Each scene shows the same named points in several views. A view is turned or mirrored, shifted and resized as a whole, has a little noise and may leave points out.

Scene 1
View 1
Sifiz: [-1,3,1,10,3,-2,-7,-30,9,4,17,-33,19,-18,5,-7,6,-16,-10,-19,1]
Tetin: [-6,6,-1,14,7,-6,-13,-19,4,5,14,-21,25,-10,15,-1,-1,-9,-10,-23,3]
bapop: [-13,14,6,12,7,0,-21,-8,-3,2,19,-7,24,3,11,-6,5,-1,-8,-14,1]
tuf: [-14,18,23,-2,-6,7,-19,-7,-8,-4,23,-1,13,8,-14,-23,21,6,-3,-1,-15]
lurit: [-12,12,4,23,15,11,-21,-13,3,-1,25,-14,25,0,18,-4,5,-10,-10,-13,13]
Gonok: [-3,6,7,8,1,1,-8,-27,6,1,19,-26,17,-13,0,-13,10,-11,-8,-14,-3]
lok: [-12,18,11,-20,-18,-37,-16,8,-19,11,-3,12,22,8,-12,-10,1,26,0,-21,-36]
dek: [-19,22,17,4,2,1,-27,6,-13,-2,19,11,22,16,2,-12,12,12,-3,-7,-8]
Dudo: [-18,19,3,16,11,-5,-29,5,-9,3,15,6,30,11,21,2,-2,6,-8,-18,2]
Vatud: [5,-2,5,6,-3,2,2,-43,15,3,19,-45,12,-27,-6,-16,12,-22,-10,-16,-2]
bodap: [5,-3,-14,-2,-7,-42,-2,-24,6,18,-6,-32,28,-27,12,6,-16,-5,-10,-41,-13]
lib: [-10,14,21,5,-2,17,-15,-19,-1,-5,28,-13,12,0,-13,-25,24,-5,-4,0,-7]
Zul: [-5,8,15,11,3,17,-10,-29,8,-4,28,-27,13,-10,-6,-19,20,-15,-7,-5,1]
sul: [-5,11,7,-17,-18,-34,-9,-6,-10,10,-1,-6,20,-5,-12,-11,1,14,-2,-23,-31]
View 2
lib: [-19,19,-21,-7,-15,5,-2,1,9,30,1,1,1,-12,-1,27,12,13,-5,12,0]
Zul: [-22,22,-27,9,-17,-4,1,-4,14,29,4,-4,4,-11,1,14,9,15,6,13,3]
sul: [-40,26,2,-15,-1,7,-16,24,-13,10,25,2,19,-3,-14,11,11,-16,-24,19,25]
Tetin: [-23,16,-20,16,1,-12,6,7,-1,11,17,-8,9,-1,-9,0,-8,0,4,24,12]
Sifiz: [-30,25,-25,19,-9,-11,1,2,8,18,15,-8,13,-5,-3,-3,3,4,8,18,13]
tuf: [-19,16,-11,-19,-10,11,-5,8,-1,26,4,5,1,-11,-6,33,11,6,-14,15,1]
bapop: [-14,10,-16,2,1,-3,6,9,-5,15,12,-4,1,-3,-10,16,-8,2,-3,24,3]
bodap: [-47,31,-10,22,4,-14,-8,18,-8,0,36,-11,28,3,-12,-24,-2,-18,-2,25,35]
Gonok: [-28,23,-23,11,-11,-6,-2,2,7,22,12,-5,10,-7,-3,5,5,6,3,16,10]
dek: [-10,6,-8,-19,3,9,2,15,-12,16,8,3,-4,-5,-14,34,-4,0,-15,23,0]
Dudo: [-7,1,-11,-2,13,-4,11,15,-15,6,15,-3,-2,2,-17,19,-19,-5,-7,31,2]
lurit: [-9,7,-24,13,1,-10,13,2,1,16,9,-7,-2,-3,-8,12,-13,8,7,26,-2]
lok: [-33,18,10,-29,6,15,-16,31,-23,7,25,6,13,-2,-20,23,7,-21,-33,21,22]
Vatud: [-41,34,-28,23,-20,-11,-6,-2,16,24,15,-8,19,-10,3,-10,16,8,10,11,18]
View 3
lok: [-11,-26,6,4,-9,-4,25,-36,-20,9,67,-16,-20,-64,17,-31,-55,36,37,12,38]
tuf: [-19,2,16,4,27,-27,3,-10,0,19,2,-18,-4,-52,9,-20,-41,15,26,13,10]
bapop: [-6,5,3,-14,9,-10,-4,-10,-13,-6,14,1,-3,-41,9,0,-20,17,7,-8,-7]
Tetin: [11,-3,-1,-11,-8,-15,-1,-5,-22,-21,16,8,-7,-24,13,11,-28,12,-1,-13,-18]
sul: [3,-30,8,10,-16,-18,25,-26,-22,2,52,-11,-22,-44,19,-19,-64,26,30,8,21]
Gonok: [11,-6,8,3,0,-32,1,1,-14,-10,-1,-2,-9,-20,14,6,-44,6,8,-3,-19]
Dudo: [-13,9,-5,-27,7,8,-6,-20,-17,-10,33,5,-2,-55,6,-2,-4,27,4,-13,1]
bodap: [36,-35,-6,1,-49,-17,21,-13,-40,-36,52,12,-24,-10,25,15,-58,16,3,-14,-10]
dek: [-24,9,8,-12,24,-7,-3,-18,-5,10,17,-11,-1,-61,6,-16,-20,24,19,2,10]
lurit: [-3,14,-1,-22,11,-8,-12,-4,-13,-15,3,8,2,-36,7,10,-7,13,-4,-15,-19]
Sifiz: [18,-8,5,0,-8,-32,2,4,-19,-18,1,4,-10,-11,15,13,-43,3,1,-9,-25]
View 4
Zul: [-20,4,-1,2,-4,-3,18,-29,1,0,0,-11,-5,11,-14,29,5,-19,12,32,-6]
lurit: [-14,-1,-1,-3,1,9,12,-6,-6,4,-3,1,-24,-8,-18,18,-4,-32,6,24,2]
bodap: [35,12,7,1,13,1,-13,-3,-4,-14,-18,-10,-29,1,-45,47,5,21,5,15,20]
Sifiz: [-3,7,0,2,4,3,6,-25,-1,-3,-4,-8,-20,4,-28,34,6,-6,13,27,4]
Gonok: [-6,6,1,0,1,-2,10,-20,0,-3,-6,-11,-10,8,-22,33,4,-9,9,28,1]
Tetin: [2,4,1,-1,5,6,4,-7,-6,-2,-9,-3,-25,-5,-28,28,0,-13,6,21,8]
Dudo: [1,-5,2,-10,1,4,10,25,-9,1,-14,0,-16,-12,-17,17,-12,-35,-10,17,8]
sul: [25,4,8,-7,-1,-19,3,19,-1,-18,-25,-20,12,15,-22,44,-2,5,-15,20,10]
lok: [27,-2,10,-13,-4,-24,6,41,-3,-18,-30,-20,21,13,-15,39,-8,-5,-27,17,10]
dek: [-6,-7,3,-11,-7,-9,19,24,-5,-3,-15,-9,8,2,-6,20,-10,-36,-15,23,0]
bapop: [-7,-1,1,-4,-1,1,13,1,-4,0,-8,-5,-11,-2,-16,23,-4,-28,0,24,2]
lib: [-19,0,0,-4,-8,-9,22,-11,0,-1,-5,-13,8,13,-7,27,-1,-27,1,32,-7]
tuf: [-12,-3,2,-8,-10,-16,23,5,1,-5,-12,-16,19,15,-4,28,-4,-27,-9,30,-6]
Vatud: [-6,12,1,6,2,-1,8,-43,4,-4,-1,-14,-13,15,-28,41,13,5,21,32,0]
View 5
lurit: [4,3,-11,22,10,-3,5,-15,17,5,-38,-14,-2,29,-14,16,-26,-1,41,-13,-24]
Sifiz: [1,-20,-22,4,27,-3,-18,4,13,-9,-38,19,-3,20,-10,28,-19,-14,52,0,-45]
bodap: [0,-69,-43,-24,20,-33,-28,-5,10,8,-23,56,-15,6,1,1,15,19,63,-24,-62]
bapop: [5,-8,2,25,13,-17,4,-15,13,-1,-41,3,9,23,-8,13,-14,8,36,-23,-20]
Vatud: [0,-23,-23,1,42,3,-31,17,11,-25,-43,31,-1,16,-10,45,-24,-32,57,14,-55]
Dudo: [7,-10,2,27,0,-27,14,-28,14,14,-36,-6,6,25,-6,-3,-7,27,31,-39,-12]
Tetin: [3,-21,-21,7,16,-11,-7,-10,14,4,-34,10,-6,21,-10,13,-13,2,49,-14,-38]
lok: [8,-50,33,31,19,-65,-5,-17,2,-16,-50,59,43,3,9,4,29,39,22,-57,-18]
lib: [6,3,23,40,32,-9,-6,3,10,-30,-57,11,29,22,-9,43,-23,-16,29,-6,-19]
dek: [8,-3,30,45,10,-32,13,-20,10,-9,-50,6,32,22,-5,13,-6,18,20,-36,-3]
sul: [4,-51,16,17,26,-50,-16,-6,3,-19,-46,62,32,4,6,14,21,22,34,-39,-32]
Zul: [3,0,2,25,33,3,-12,7,13,-24,-50,8,14,23,-12,43,-30,-26,42,6,-31]
View 6
Dudo: [-18,-31,-13,2,0,23,-17,-34,39,-6,-16,-8,-6,-28,-40,-18,-3,-32,2,1,-44]
Zul: [-28,-31,20,-32,49,12,-28,-67,-3,33,-8,-7,12,-28,1,0,-24,-18,-16,9,21]
lib: [-36,-47,24,-23,58,26,-14,-61,12,33,2,-19,23,-32,-11,-10,-26,-24,3,4,17]
dek: [-32,-50,6,-1,30,39,-3,-38,43,9,1,-25,17,-30,-38,-24,-13,-34,20,-7,-22]
tuf: [-34,-54,25,-16,53,40,-4,-47,31,28,5,-29,29,-28,-24,-18,-19,-27,16,-9,6]
Gonok: [-16,-25,22,-33,31,18,-28,-47,12,23,-14,-9,12,-19,-3,0,-8,-16,-18,-7,13]
bodap: [26,5,28,-51,-15,20,-39,-8,31,5,-34,-2,8,12,6,13,32,0,-44,-48,4]
Vatud: [-8,-13,36,-54,39,5,-42,-56,-10,35,-20,0,12,-13,22,15,-10,-4,-40,-7,38]
Sifiz: [-8,-14,20,-39,24,8,-37,-49,4,22,-22,0,5,-16,6,8,-7,-10,-32,-5,14]
Tetin: [-7,-14,7,-26,8,12,-33,-41,16,10,-23,0,-2,-17,-9,1,0,-16,-26,-5,-8]
lok: [-6,-47,35,-20,17,64,5,1,74,4,-1,-42,40,-2,-33,-21,19,-23,18,-59,-9]
lurit: [-24,-24,-7,-12,18,7,-30,-56,12,11,-17,2,-8,-32,-19,-6,-17,-25,-14,18,-20]

Which points are out of place in each view (at most two, in the order of its rows)? Write - if all are in place.
view 1 -> -
view 2 -> Vatud
view 3 -> dek, lurit
view 4 -> bapop, lib
view 5 -> bodap
view 6 -> Dudo, Gonok
